Points on a hilly landscape, in no order, each with its height.
From any point a ball rolls to the lowest of the 2 points nearest to it. It stops when none of these is lower. Distance is the straight distance between rows; heights are no part of it.
Suz: [-11 -11  10   4   8   0  -4   0  -2  -1  -6  10   1  -8  -1  12  14 -20
   3   3   2   5   3]  height 161
pupor: [  5   8 -20  14  -6  -2 -10  -9   6 -10  20   6   9  13  11  12  15  -2
 -15  -8  19 -16 -14]  height 289
Karuk: [ 16   0  -5  12 -32   9  21 -16  20 -22  15 -13  -5 -14   9   5  -1  -4
 -23  -6  10  11  -9]  height 280
Tori: [ -3  13 -11  -8   7  13   2  -2 -10  -3  12  13   0  10  12 -16  -4   7
   4  12 -20  -5  -9]  height 344
lor: [-16  -8   3   1  13  -6 -13   7  -2  11 -29   8   2   7   0   7  -2   2
  23  -2   8 -10   9]  height 244
Rusa: [ 10  15  -6  12   1 -18  -4  -6   2   8   8  -3   6  13  -4  17   5   7
  -8 -18  21 -19   8]  height 263
gop: [ 12  -7  18  -1  -5  -3  30  -6   8 -23 -19  -9   0 -22  -8 -19  -4   8
  -6   5   3  17   2]  height 672
Fivit: [ -4  -8   7  -8  10  -9   1  -4   1   5 -18  -1   0 -12  -7  11  -2   3
  18  -1  16  14   2]  height 561
bifo: [ 10  -9  -7 -16 -14   6   3  -1   0 -12  14 -10   3   3   0   7   0  -4
 -16   3  -7  -8  16]  height 155
tos: [  5   1  -9   2 -26  23  -7  -3  15 -19  20 -10  -2  -8   9  18   1 -10
 -34   3   0  -9  -1]  height 131
let: [  5   3  -4   5  17 -17  -7   5  -1  21  -6   2   9   6   8   3   1  11
  19 -15  20 -13 -13]  height 709
Zama: [ 13  -3   7  -3  14  -6 -11  11  -2   3   6  -5  10  11  10 -20   2   9
  10  -2  -2 -13   9]  height 537
sopi: [ 11  14 -18   9 -21  -5  -4   4   7 -10  18  -1  18  23  16 -15  -5   4
 -21   3   1 -19 -11]  height 747
komop: [ -1   2   6  11 -31  -9   5   2   0 -20  -2  -6   0  10   6 -16  -7   0
  -9   5  12 -10   2]  height 727
koza: [-11   7  -8  -1  -1  -9  -9  -6  -3   2   8   7  -8  15   8   3  -2   6
 -22   4  11  -9  12]  height 303
rit: [-25 -16   4   5   1   1  -3  13  -9  10 -15  22  -4   3  -5  11  -4 -30
   9   4 -31   7   9]  height 321
datu: [ -3  15  -2  -8  27   6 -11   0  -2  17   7 -15 -25  13   0 -13   2  25
  26   4   7  -6  -4]  height 465
nug: [-20  -3   8  18 -14   6 -18   9  -4  -9  -2  -1   4  -2  -1  -9  -4 -11
 -24  19  -5  -8   9]  height 307
silam: [ -9 -11  14  39 -14   1   1   3  10   3 -15  -2   6  -8  21   0   3 -14
 -27  -5  24   2  13]  height 278
gom: [  8  -2  13  16  28 -10   5  -1   1  13 -25   3  10   8  -8   4  22   1
  15 -15  14  -9   5]  height 154
kis: [ -3 -16   3  -3  -9   9  15   0   1 -10   6   7  -4  -8   2 -10  -6  -9
 -33   8 -11   9  12]  height 595
Vak: [  2   1   2  -1  14 -10  -2 -17  -1  -2   4  -9  -9  -9 -12  13  17   4
   9   0  17  15  -9]  height 287
tep: [-12  -1  -7   4 -32   7   9  14 -13  -5   3  10  -4  -9   2   8  -8 -21
 -24   7 -23   2   2]  height 106
tuki: [-11  -9   5   6 -22  11   6   7  -8   1  -1   9   0 -13   1  15  -8 -25
  -9  -5 -18   8   8]  height 76
kigo: [  6  16  11  -7   8   1  15  -9  -2  -9  -5   2 -12   2 -12 -20  -9  17
  -9   9 -10  12   9]  height 434
mig: [-10 -16  -9   0   4 -13  -2  -2  -4   4 -10  11  -4   4   2  27   3 -10
  21 -16   2   0   4]  height 276
pumu: [  5   2 -22 -14 -26   5  -5   4   0  -9  12   5  11  12   7  10   7 -12
   1   6 -12  -9 -22]  height 179
luvo: [ -3  -2  -9 -17  15   1   2   3  -9  21  -3  -6 -12   9  -2   7   3   7
  49  -9 -18  10 -13]  height 530
Miruf: [-13  -2   1  26  -4   3  -3  -6  -2  -8   0  16  10 -14  12  13   7 -13
 -11  -2   6  -3  -7]  height 163
tomov: [-12 -12   7   4   7 -12  -2   5   3  16 -44   9   6   2  -3  10   6  -2
  17   1  17   6  11]  height 283
ses: [ -5   7   2 -14  11   4  -2   9  -1  16 -20 -10 -11   4 -12 -10  -7   9
  40  -2  -1   6 -14]  height 748
Keda: [ 15  14 -20  -4 -12 -16   5 -11   3   1  21 -11   3  -2   3  -2  -8  19
   9  -2  15   2 -20]  height 400
nuzo: [  5  -2  -2  -8  -7 -14   1  -5   6  -2   7 -12  -5   0   5   5 -12  10
  -4  -3  27   1   9]  height 332
Tivu: [-18 -10  -4   9 -11  -3 -13  11  -2  12  -6  22  -3   1   4  19  -1 -32
   3  -3 -13   6   9]  height 314
Bofaf: [ 13  -5 -20 -12 -13  22   2  -7  15 -17  26 -10   7  -9  10  19  -5  -4
 -26   9  -6  -2  -7]  height 145
Zusi: [  5  -9 -14 -28  11  -5 -10   5   2  17  25  -3  -6   4  -4   9  -4   4
  12  -4  -4   5   1]  height 70
gake: [-16 -14  10  17  -2  11  -3  -1   6 -10  -5   6   4 -23   4  16   9 -23
  -9   3  -1   4   5]  height 118
bet: [ -5  17 -15  -7 -15   5 -13   4  -7   2  15   6   2  17  -6  10  -5  -6
 -17   3 -28 -14  10]  height 171
vutif: [ 13   5 -14  -6 -19  -5   4  -7   5 -12  15 -10   5  -4  -2   9  -5   2
  -1  -1  13  -5 -11]  height 347
raf: [ -1 -15 -20 -24   1  -3  -4  -1  -4   4  19   4  -4  12   5  18   5  -9
   6  -2  -8   4  -3]  height 181
Kos: [  4  -6   3   2 -16   7  24 -12   0 -20  -2   5 -12 -24  -5  -3   0  -2
 -11   2   1  18 -11]  height 495
kig: [  2  -7  10 -29  12   4  14   5   3   0 -16 -15  -9 -26 -26  10 -16   8
  16  -6 -14  13   3]  height 602
nofi: [  7  -3   2 -14  13  -8   8 -13  -2   6   5 -17 -17  -6 -16  -5  19   8
  16   1   8  26 -12]  height 381
fase: [  8   0   3 -28  15  -2  20   0  -2  24  -5 -21 -19 -14 -17  -8  -2  15
  30  -4 -13  29  -8]  height 657
Kugu: [ -2  -4  10  10   0  -4  -9   2   2 -10   4  -5  -3  12   1 -21   5   2
 -16   7   4  -6  12]  height 340
Mil: [ -6 -11  12  24 -20   7  -4   9   3  -7  -2  -1   5 -12  15  -5   1 -20
 -21   6  15   4   3]  height 248
gud: [-14   7   4   3  25  -7 -18   7  -5  17 -16   7  -6  21  -3   1   7   9
  19  -5   7 -13   4]  height 147
gunev: [ -3   4  -1  15 -11 -14   2  -5   5   3   3  -2  -3   8   9   1  -7   8
 -22  -2  28  -2  16]  height 382
vimus: [-17 -17   8  -3  -3   7   9  11 -10  -8  -8   5  -6 -12  -2 -15  -6  -3
 -19  14 -23   5  15]  height 605
Pive: [ 19   8 -10 -17  -1  -2  -3  -2   6  -5  24 -25   4   8   1  -9  -8  18
  13  -1  -4  -6 -16]  height 767
vinat: [ 17   8 -18 -23  -8   9  -4   5   2  -4  17  -7  22   9   6   3 -13   5
   4   3 -16 -15 -14]  height 769
kiz: [  6   0  -9  11  15 -10 -13   4  -2   2   9   2   9  21  14 -14   7  22
  10  -2  11 -27 -12]  height 429
nifo: [-20 -22  14   2  -9  10  13  13  -2 -10 -23  -4  -6 -24  -6  -1 -17  -6
 -26  13 -11  12  19]  height 613
ruge: [  5  20  -3  11 -22  -7   1   1   7 -12   6   8  11   8   9 -16 -13   3
 -16   1   8 -12  -6]  height 737
koba: [ 1 -4  2  4 -7 -7 -4 -4 -3 -4  5 -4  3  7  4  4  9 -6  3 -5 14 -6  0]  height 249
kob: [ 12   3 -10 -29  12  11   1   4  12  -7  15 -13  -3 -15 -10 -10 -14  17
  -1  11 -15   4 -23]  height 726
Gaf: [-21 -16 -16   5 -18   8 -16  20  -5  -3   5   0   4  -2   4  15  -9 -21
 -25  16 -19  -6  -1]  height 343
duso: [12  2 -6 -1  8 -9 -3 -3 -6  0  9 -9  6  2  1  1  8  9 18 -8  3 -4 -6]  height 308
vafa: [  7   4   4   1  18 -11   9  -9  -6  20  -3  10   0   9   8  -1  13   0
  18 -10   3   7  -2]  height 323
Teziv: [ -3   4  -5 -10   3  10   5  -3  -6  -4   7   5  -3  11   0 -14   5   7
  -8  13 -27  -5  10]  height 409
ziso: [  6   0 -17  -1 -38  24  10  -7  15 -22  15 -11  -3   3  11  11  -3  -2
 -42  10  -9  -6   1]  height 84
Poza: [  4  -3   4  -7  11  -3  13  -4   0 -10  -7  -2   2 -20  -4  -6 -14   7
  13   6   9  15  -3]  height 590
Liv: [  5  16  13   5  10  -8  -9   9   4  14  -1   7   9  11  -7 -12  12  -4
   9 -14   2 -13 -11]  height 598
dipan: [  7  11   1   7  19 -16  -4   2   1  28 -14 -12   1   4  -7   1   0  20
  34 -15  18  -2 -16]  height 738
Fude: [ -8  -7  -2 -13  19  -3  -6  -4   3  13 -18   0 -11  -1 -10  19   5  -3
  33  -2   0  14   0]  height 536
zibem: [  3  -9 -17   0 -22   5   1  -2  -3 -15  12   7  14  -4  15  17   1 -19
   3  -1  -3  -9 -13]  height 143
ponuv: [ 15   8 -14   0 -21  10  -6 -11  24 -13  26 -14   6   4  11  10   6  -6
 -33  -1  14 -10  -1]  height 175
Togi: [ 10  -2  -4  -2  11   2 -10   4  -7 -11   8  -9  10  11  11 -22  -2  15
  13   1   1 -22  -8]  height 498
Mafos: [ -5  10  -6  -3 -19   2 -13   5  -1 -19   6  -2   1  15  -2 -14   3   3
  -1   8  -3 -21  -6]  height 708
lisi: [ -4   6  -9   8  10 -14  -8 -15   0   9   1   6 -10   1 -10  18  15  -3
   8  -8  21   3 -10]  height 191
Kon: [ 11   5  -4   7   5 -12  -4   9  -5  16   9   7   9  16   4  -5  20  -2
  13 -24   4 -18 -20]  height 574
Dov: [ -1   6  -1  22 -27   9   4  -9   5 -16   7   0   3  -5  12   8   3 -13
 -21   1   4  -4   2]  height 211
Gazir: [-19  -6  -1  -4 -11   2   2   3  -3  -1 -11  22  -7 -14   4   1 -11 -10
  -5  14   3  17  -4]  height 387
bemi: [ 19   2  -3  -5  14  -4  10 -11  -8   3   7 -13   1   3   4 -11  -1  24
  18  -1  -4   3   0]  height 374
gifek: [ 13  -3   5 -23  12  -4  13   3   1  16 -11 -16  -5 -17 -21   5 -15  15
  25 -10  -7  19   2]  height 622
tor: [ 10  -2   7   9   6  -5  14 -16  16 -10 -18  -7   4 -21   0  -1 -13  12
  -2   4  18  19  -1]  height 621
talu: [  0   9 -12  -6  12 -15   3 -15  -2  11   1  -7  -6  -7 -11  18   9  10
  33 -11   2  12 -18]  height 441
fatet: [ -3  -4 -15   1 -33  13   7  -6  -2 -25  10  -2   3   0   5   8  -6   1
 -30  11 -16  -9   3]  height 130
ladok: [  8  -7 -13 -24  -2 -12  -1  -3  -3   8  16 -11  -7   1  -1   3 -15  17
   7  -1  11   5   0]  height 228
vemo: [ 17   4  -3  -2   8 -13  -3  -3   3  19  22  -1   4   4  -3   2  15  -7
  -4  -8   7  10  -6]  height 509
Gov: [ -1  -8  -7   3 -24   8  -2   1  -5  -8   9   5  10  -2   3  19  -2 -18
  -7  -5 -17  -6   7]  height 107
degi: [ -2 -11  12  14  -4  14   5  -3  10  -7 -13   2   6 -28   6  14  -5 -11
  -9   1  11  11   5]  height 66
vuro: [ 12   1 -18   6   8  -4  -1 -20   8  -8  23  -7  10  -3   5   7  16   5
   2  -2  12  -2 -24]  height 399
tik: [ -5   8   8 -10  24   7 -12   4   3   8   2 -11 -17   5  -8 -21   0  18
   6  11   5   6  -3]  height 586
Vebe: [-13  -4  -2  11 -23  19   4 -10   2 -29   2   0  -5 -10   4   6   2 -10
 -22   8  -9  -2   4]  height 173
mesup: [ -5 -13  13  28 -26  15  -9   3  11 -20  10  -9  -5 -10  13  -4   9 -18
 -33   9   2   2   1]  height 271
nelel: [  8  -6   3   3  -2   0   7   4  -2  10   3  12   9  -2  11   8  -8 -14
 -11  -4 -13   6  17]  height 570
safo: [ -9 -14   6  -9  -4   0   0   7 -13  -3   3  -4  -6   6  -2  -2  11 -10
   8  -3 -11  -1  11]  height 245
Fol: [ 16  13 -11   1 -14  14   8 -16  12 -20  17   1   5 -10  -5  15  11  -9
 -11   0  -8   3 -17]  height 439
zimip: [-12  -6   3  11   5  -2  -3  15 -17  17 -14  13   9  13  12  -8  -2 -10
  10  -2 -24  -6  17]  height 670
Laru: [ -3  15  12  -1  -2  -2 -10  15 -10   9  -3   3  -1  17  -4 -18   0  -7
  13 -11 -12 -18   2]  height 623
fub: [ 13   0 -19   6   3  -8  -8  -5   2   3  21  -3   6  17  14   1  11  10
   0  -3  11 -17 -20]  height 348
lafom: [-15  -7  19  21   9   4  -7  10  -3   7 -27   9   8   2 -11   6   3 -17
 -16   5  -6  -4  31]  height 642
Zari: [  8  -3   5  17  20 -13  12  -3   0  22 -14  13   8   7  13  -9   5  10
   5 -12  15   5   6]  height 386
bor: [ 10  10  -3  31 -32  12   6 -15  22 -17  12  -4  -1  -4  20   0   0  -8
 -29  -4  15   0  -2]  height 243
poniv: [-14  -4  -1 -10  -5   7  -1   9   0  -2   2   5 -13 -16  -8  13 -19  -9
 -19   1  -5   6   5]  height 384
Nifig: [ 26  15  -8   0 -15  -2  -2  -9  16  -5  32 -11   9   8  -1   0  13   0
 -24   2   8   1 -11]  height 212
meb: [ -5   1   7 -26   8   4   7   6  -6   6 -14  -6 -13  -4 -16  -9   0   5
  24   0  -3  10  -1]  height 725
Dem: [ -4   5  -1   1 -38   1  -4   8  -4 -18   7  -7   3  10   2  -7  -2 -10
 -11   3  -4 -13   2]  height 718
Kap: [-26  -9   6  -6   5   4  -1  13  -3  13 -20  22  -9  -2  -8  12  -5 -18
   6   7 -11  22   6]  height 329
pudut: [-25  -3 -11  13 -18   7 -26  15  -7  -8   8   1   4   8   3  -1  -7 -12
 -14  17 -13 -16  -2]  height 328
Gefif: [ -6 -15  17  13  -1   1  -5   2   8 -18  -1 -10  -3  -6   4 -20   5  -3
 -25  14  13   9  12]  height 312
Riro: [  1   1 -11 -10 -10  15  -4  -2  10  -6  12   8  -7 -21  -2  25 -14 -14
 -22   1  -7   8  -3]  height 403
Narut: [ -5  -2   4   0  25   4 -20   0   2   5   4   2  -7   4  -4  -5  10   4
   5   7   6  -2  -3]  height 521
balig: [ -6   3  -2   2  -7   9 -16  16  -5 -15   4   0   9   6  -3 -24  -2  -4
  -2  17 -19 -16  -8]  height 698
Bedom: [  3   4  11  10  -6   7   5  -5  11 -28  -3  -4   1 -15   0 -14 -21   9
 -18  12  -1   1   5]  height 668
kalog: [ -5 -14   1 -23  15   4   1   4  -3  13  -2   3 -14   0  -8   9   9  -8
  36  -7 -19  10  -6]  height 563
rame: [  2  23   6   9   7  -3 -10   2  -4   0  -8   1  10   6  -5   0  -9  13
  10 -10   6 -23   5]  height 258
naben: [  7  -4  14   9  -8   2   5  -7  11  -6   2  -3  -4 -12  -5   2  19 -15
 -10  -5  12  12  -3]  height 372
vesod: [  5  -1  17  14   3 -16   8  -2   7   3 -28   2   8   9  -1  -9  20  -4
   1  -5  27   8   9]  height 421
Magup: [  3   4   1  -2 -21   0  23 -10   0 -27  -1   2 -14  -5  -6 -21  -5   8
 -12   6  -4  14  -6]  height 523
bub: [ -9  -6  -3  -3 -11   3  -1  -2  -8  -4   8  -9  -8  10   2   7  -5  -3
 -24   4  -3  -3  21]  height 215
kanin: [  2 -19   5 -24   1   6  10  13  -5 -13  -8  -8  -9 -26 -14   0 -15   1
   8  -2 -11   6   4]  height 587
rafu: [  1 -10  -2 -25  14  11  -1  11  -5   3   7  -7  -6 -16  -7   4 -17   6
  16   1 -16   3  -3]  height 565
gok: [ 28  -3 -15 -16  -3  -5  12  -6   3  -3  26 -26   8  -3  -3  -4  -2  21
   2   1  -4   7 -14]  height 783
tibov: [  4  -8  17   9  -8  10  17  -2  10 -26 -14  -7   4 -28  -4  -8 -16   0
 -18   6  -1  12   6]  height 659
Lile: [-24 -13  -7  -2  -9   5  -7  13  -4  -5   1  11  -3 -15   7   5 -16 -12
 -19  16  -7   6   2]  height 362
Tuv: [  0  13   2  -3  24   4 -16   2  -4  17  -3  -8 -15  25  -3  -8   6  19
  22  -9  -2 -19   2]  height 298
doriv: [ 12  -3 -10 -32  -8   6   6   3   1  -8  22 -19  -5   6 -12  -1   7   3
   1   2  -9   0  -8]  height 285
vezom: [ 19   1  -9 -20 -14   4  -2   1  12  -6  29 -15   4  18  -4  -9  12  -3
 -15   3  -2  -1 -17]  height 240
pati: [-11 -13   8  -3  18  11   3   0 -10  -4 -16   4   3  -4   0   4   6   0
   9   7 -19   4  19]  height 527
lado: [-15 -13  10  11   3  -7   5   7  -3   7 -31  18   9   4   9 -10   4  -3
  -3  11  18   9   4]  height 376
Vefoz: [  0 -11  15  -7  17   7  14  -4  -7   1 -17  -2  -1   4  -4 -15   5   8
  10   6  -7   5  13]  height 504
Nogu: [ -2  -5 -15 -12  -4  -9 -10  -3   0   8   9   8  -5  12   2  20   5 -10
  18 -16   1  -5   0]  height 238
vudi: [ -6  10  -5 -11  12 -12  -7  -1  -1  20  -6   1 -10   6  -7  10   6   2
  30  -8   7  10 -14]  height 496
nozod: [ 21   5  -8   5 -25   1  13 -16   6 -15  15 -17   2  -3   3   6   3  -2
 -16  -9   7   2   1]  height 313
fibo: [ 10  -9  10  14  -3   6   8 -13  18 -15  -1 -13   8 -28   5   0 -12   2
 -14   2  16  15   2]  height 643
vut: [ -8  -2  11  18  -5  -7   4   4  -1   2 -20  14   8  -2   6 -14 -15  -1
 -10   5  12  -1   9]  height 408
nadet: [ -8   8  -4   2  11  -9   2 -10   1   8   2  21  -2  -2  -1   8  -1  -3
  -6   5   9  11  -2]  height 199
Bobiv: [  8   4  16  23  -1  -6  -1   0  10  13 -11  -2  13 -10  -3  14  -4 -11
 -13 -14  28   5   9]  height 361
Naz: [ 10  13 -16  -8   9 -11  -2  -9   1   9  14  -5  -3   4   8 -15 -12  22
  15   3  14   3 -17]  height 499
dabu: [ 14   4  -2 -13  19  -7   1  -6  -1  18  21 -11  -9   2 -15   1  18   6
   8  -4  -3  14  -5]  height 461
dafaz: [ -6  -3   4  -3   8  10 -10   1  -4 -10  13  -4  -6  12   3 -15   4   6
 -17  16 -14 -11  17]  height 377
pagom: [-11  -3  -3  13   8  -4 -10  12 -14   7  -7  16   9  17  11  -4   0   3
  11  -9 -12 -23   5]  height 681
viv: [ 12  -4  17  24  -3  -6   5  -6   7  -4  -5  -2  10  -3   0 -10  16  -9
  -7  -9  21   5  -1]  height 396
tigev: [ -9   4  -6 -15   4   5 -11   9  -5  12   6   6  -5   7   1  -1 -22   2
  -7   8  -6  -5   6]  height 485
dip: [ 13   3  -6   2  14 -22  -4  -1   4  21   0  -4   7  -6   9  -3  -9  12
  14  -9  28   6  -4]  height 678
fiku: [-15 -11 -10  11  -1  -6 -15   2   3   9  -3  20   2   2   7  33   0 -21
   4 -11   1  -6   4]  height 300
fidun: [  5  16  -1 -21   6  13   6  -1   3 -16   8  -2 -11  -2 -11 -23  -6  18
  -2  13 -13   2 -20]  height 703
potim: [-10 -10  11  -3 -18   0   2  15  -3 -11 -21   0   5 -14  -3 -14 -24  -4
   0   7  -4   2   3]  height 665
namob: [ -6   7   1  -6   0   8 -10  10 -14   1  -5   2  -2  13   2 -15 -12   1
  21   4 -23 -15   2]  height 641
zeti: [  4  17  -9   9   3 -26   2  -2  -4  13   4  -2   2  16  -7   1  15  10
   9 -25  20 -14  -4]  height 184
zir: [  2   7  10  12  20  -7  -2  -1  -5   8 -23  -6   9   8 -10  -1   4  17
  14 -16  12 -14  13]  height 195
kigel: [ -7   3   6  12  27  -2 -15  -2   0   5  -5  10  10  -5   2   7   0   5
   5   1  10  -9   5]  height 477
nis: [  8  12  -4  22 -13   3  -9  -8  11  -8  16   5   8  -4   8  10  10  -8
 -18  -7  12 -10  -8]  height 247
fusad: [ -4 -11  13  13  35  -4  -5   2   1  23 -34  13   6  16  -4   9  22  -1
  21  -8   1  -4  14]  height 113
tebe: [ -2  12  -9  12   6 -25  -4  -5  -3  20   2  12  -3  10  -5  20  16  -3
  14 -25  17  -8  -9]  height 89
pomob: [  0  17  -8   4 -15   9 -11   0  -2  -4  13   9   5  11  -3   2   6  -8
 -24   7  -9 -14  -1]  height 207
fova: [  4   1   0   6  17 -16  11 -15  -3  16  -5   0   4   2  -6   9  21   5
  24 -13  10  12 -16]  height 385
Gug: [ 23  14 -22 -10 -10   8  -2   2  10  -9  17  -1  28  14  16  -8  -5  10
 -11   4  -7 -21 -15]  height 758
Lero: [-14 -12  -3 -14  -9  -1  12  -1 -10  -4  -7  10 -15 -11  -1   7  -1  -6
   4   0  -1  11   0]  height 418
volob: [ 14   8  -8  -6   3 -14  -4   5  -6  20  24   6   7  19   8  -4   9  -4
   2 -13   4  -7  -7]  height 543
gupom: [  6   0   9  16  20  -9  -1   0  13  17 -19   6  13 -10   2  13  -4   0
 -12  -7  23   4  18]  height 388
ridu: [ -7   3   6   1  17  -1   6  -3 -10   6 -18  13  -3   6   0  -5  15   0
  30  -7  -5   5 -10]  height 242
faz: [  4   9  -4 -22  -5   1   0  -4 -11  -2   7  -8 -15  13 -11  -4  11   9
  25  -6  -7  -4 -13]  height 420
sep: [ 15   4  -7  -4 -13  15   8  -9   9 -12  15  -6   2 -28  -5  22  -8 -13
 -16  -6  -7   8 -13]  height 424
muk: [-15 -12  15  19  -5  10  -3   1   7   7 -22   1   5 -14   1  29  -2 -21
 -16  -2   2   6  27]  height 625
Dami: [  6   0  -9 -25  -2   4   3  -8  -4  -8  14 -20  -8  -8 -15   9   9   6
  21   1  -9   0 -21]  height 350
dufi: [  1   9   3  -5  18   1   7   0  -7  14 -12   3  -5   0  14 -21 -15  24
  25   4   0   1   2]  height 699
pava: [  7  24  -1  -6   7  -4   7 -11  -2  -3   3  -5 -10  -8 -10  -4 -11  15
   5   0  -3   3   4]  height 383
zur: [-10  -2  13  22  15  -5  -1   8 -10  18 -25  14   8  12  -4   2   7  -2
  -5  -2  -9  -8  28]  height 647
Ligaf: [-10 -14  13   5  25   1   3   6  -4  11 -36  11   3  10  -2  -3  17  -3
  27   2  -2   8   1]  height 166
golo: [  5  -3  11 -22  10  -5  17   3   2  18 -19  -4 -18  -8 -16 -18   7  10
  24  -1  -1  27 -11]  height 697
ditab: [ -7  -5  15   2 -11 -10  11   7  -5   3 -21   1  -5   2   1 -22 -13   4
 -15   8   9   9  19]  height 430
Medi: [ -6  -6   7  10   0   1  -7   8  -3  -1   3   7   8   6   4  -4  11 -14
  -2  -1  -6  -3  -1]  height 203
gudi: [ -6 -16  14  -2  14  -2   5  12   8  10 -40   8   5  -2  -1  -5   2   2
  10  18  17  16   9]  height 327
rar: [  5   7  13   8 -13  -3  23  -8  -6  -9  -4   9  -3  -2  -1 -16  -3  -5
 -14  -2  -2  12   6]  height 544
Gusi: [  5   3  -3 -22   6   4  -8  11  -1   9  12   2  -6  -8   3   1 -26  12
   7   2  -6   2  -5]  height 529
rez: [-13 -14  10  23 -11   5 -13   7   7 -22   3  -6   3  -8   6 -21  -1 -15
 -34  21  -6   4   4]  height 290
gil: [-13   1  -7 -21  18   7 -14   8  -5  19   2   3 -18  10   4  -4  -8   5
  13   3 -15  -3  10]  height 422
Nok: [  7  10   7  -6  17  -6  -6   4   6  27 -17 -26  -9   5 -14   0  -3  20
  49  -7   7   5 -13]  height 764
puna: [ -1   3   3  18  25 -11  -6  -5   8  12 -10   9   6  -4   6   5  -3   7
  -7  -5  27  -1  -4]  height 431
rek: [ -9  -1   3   0  -9   3  -2  11 -12  -8  -8   6   5  -1   4 -10 -20   1
   9  13 -11  -7   3]  height 656
befug: [ -7  -5   9   4  21   6   3 -11  -5   1 -27   7  -1  -1  -8  15  -3   6
   6   4  -3   3  14]  height 545
zudis: [-14  -7  -4 -18  13   1  -5   5  -3  12  -3  14 -14   0  -4  11  -3  -6
   6   4 -14  10   9]  height 352
Bati: [ -7  -3  15  20   8   3  -4  -2  -3   5 -11   6   9  -3   2  22   3 -11
 -17  -7   4  -9  28]  height 635
bulo: [  0  11  -5  -6  19  -9  -3  -1   4  16  -4  -2  -6   7   8 -13 -12  19
  17   2  17   3  -3]  height 607
Pude: [ 11   8   8  21   5  -7  -8  -5   7   9   3  -4  11  -3  -1  20   0   5
 -18 -19  30 -14   7]  height 320
siked: [  2  -5  19 -15  14   5  22  -1  -3  -2 -12 -11 -13   0 -11 -26  -1  18
  -2   8  -8  11  12]  height 473
zino: [ -4  -8  15   8  -1 -15   9  -5   2  -3 -18   8  -1  -2   8 -13   8   3
  -2   3  25  16   5]  height 423
poni: [  2   1   9   4  26   2 -12  15  -4  21   1  -1   4  20   7 -14   2   6
   8  -1 -11 -16  10]  height 571
Ponuk: [  7 -11   6 -11  -3   1   4  -3   4 -11  13  -8  -1 -12  -8   1   7  -4
  -3   3   8  13  -9]  height 333
Zolog: [-20 -18  14  15 -17  10   1  12   2  -5 -23  -1  -2 -22  -2  14 -12 -22
 -21   9  -5  10  19]  height 619
Kor: [ -3  22  13   8  -5   3 -15  16  -5   7  -1  11   7  11  -9 -12  -7 -14
  -1   0 -22 -16  -1]  height 634
kuz: [  2 -16   9  -8  -3  10   3  -4  -5 -13   6  -4  -6  -1  -5 -13  13  -6
   4   7  -7   1  -4]  height 288
sorik: [  6   8  -7 -11  18   1   9  -7  -3  13   2  -3 -10   0   2  -3  -1  14
  31  -6 -13   3 -11]  height 460
fite: [ 14  -4   3 -18   5   2   0   1   5 -14  17 -19  -1  -9  -4 -15  -8  14
  10   7  -3  -1 -13]  height 745
niru: [ -3   4 -10  18  10  -9 -11   1  -7   5   2  11  13  15  14   7   7   4
   7 -17   3 -27   0]  height 694
liku: [ -8  -1   7   6  11  -6  11   3 -13  19 -17  17   0  15   3  -4   6   1
   8  -4  -8   2  22]  height 658
keba: [ 10  18 -15 -10  -4  -7  -7  -6  -8   5  11 -11  -7  22  -5  -9   9  20
  25 -10  -1 -16 -14]  height 476
keko: [  6   6  10   7  -6  -8  17  -5  -9   5  -1  14   7   6   0   1   0  -6
  -4 -11  -3   4  14]  height 557
vem: [  4  -6  -2   1 -16   7  11   1   3  -1  18   7   1  -9  12   3  -2 -14
 -23  -2  -4  10   9]  height 583
Sel: [  0   8   1  -8  -3  15   4  -2   3 -31   3   0  -6  -7  -8 -22 -12   9
 -15  17 -11  -3 -10]  height 682
badem: [ -1   2  -5  -6 -18  18  -4   6   3 -28  11  -4   8  -3  -4 -16  -5  -4
 -16  18 -23 -13 -14]  height 692
Ditid: [ 10  -6 -15 -17  -6  18  -3  -5   1 -17  20 -13   7  -5  -2  16   1  -6
  -9   3 -20 -10   1]  height 105
Kodep: [ 11  33   3   7   6  -4   4 -13   0  -1  -2  -4   2   2 -10  -1  -8  19
  11 -13   1  -9  -2]  height 324
tirad: [-15  11  -5   1 -16   8  -3  11 -13   2   8  11  -1   7  -4   3  -7 -15
 -21   9 -31   0   8]  height 138
luv: [ -5  14 -12  -5  -1  10 -10   1  -7  -2  13  12   3  18   1  -1  13  -3
   0   9 -19 -13 -12]  height 259
fuz: [ -8  -6   1 -15  -9   0  19 -10  -3 -16  -3   0 -17 -24 -11  11   5  -2
   1  -1   3  18  -8]  height 457
Sokun: [ -5   8  -2  20   4  -2   4  -8  -1   1   1  21   4 -10  11   8  14 -12
   3  -3  13   7 -13]  height 75

Call two points neighbours if one is among the 2 nearest of the other. Go from one point of each pair to the other, from neighbour to neighbour, staying as low as possible. Name the highest point that can't be avoided.
gud / Mil: zino
tuki / Mil: Teziv
degi / rez: Bobiv
Lile / fusad: puna
Sokun / tebe: nadet
Zusi / ziso: gunev
Sokun / degi: Miruf
Ditid / ziso: Bofaf

Where does a ball stop that starts at each point below?
zimip: Lile
vem: Lile
kig: Zusi
pati: fusad
befug: fusad
kalog: degi
vesod: degi
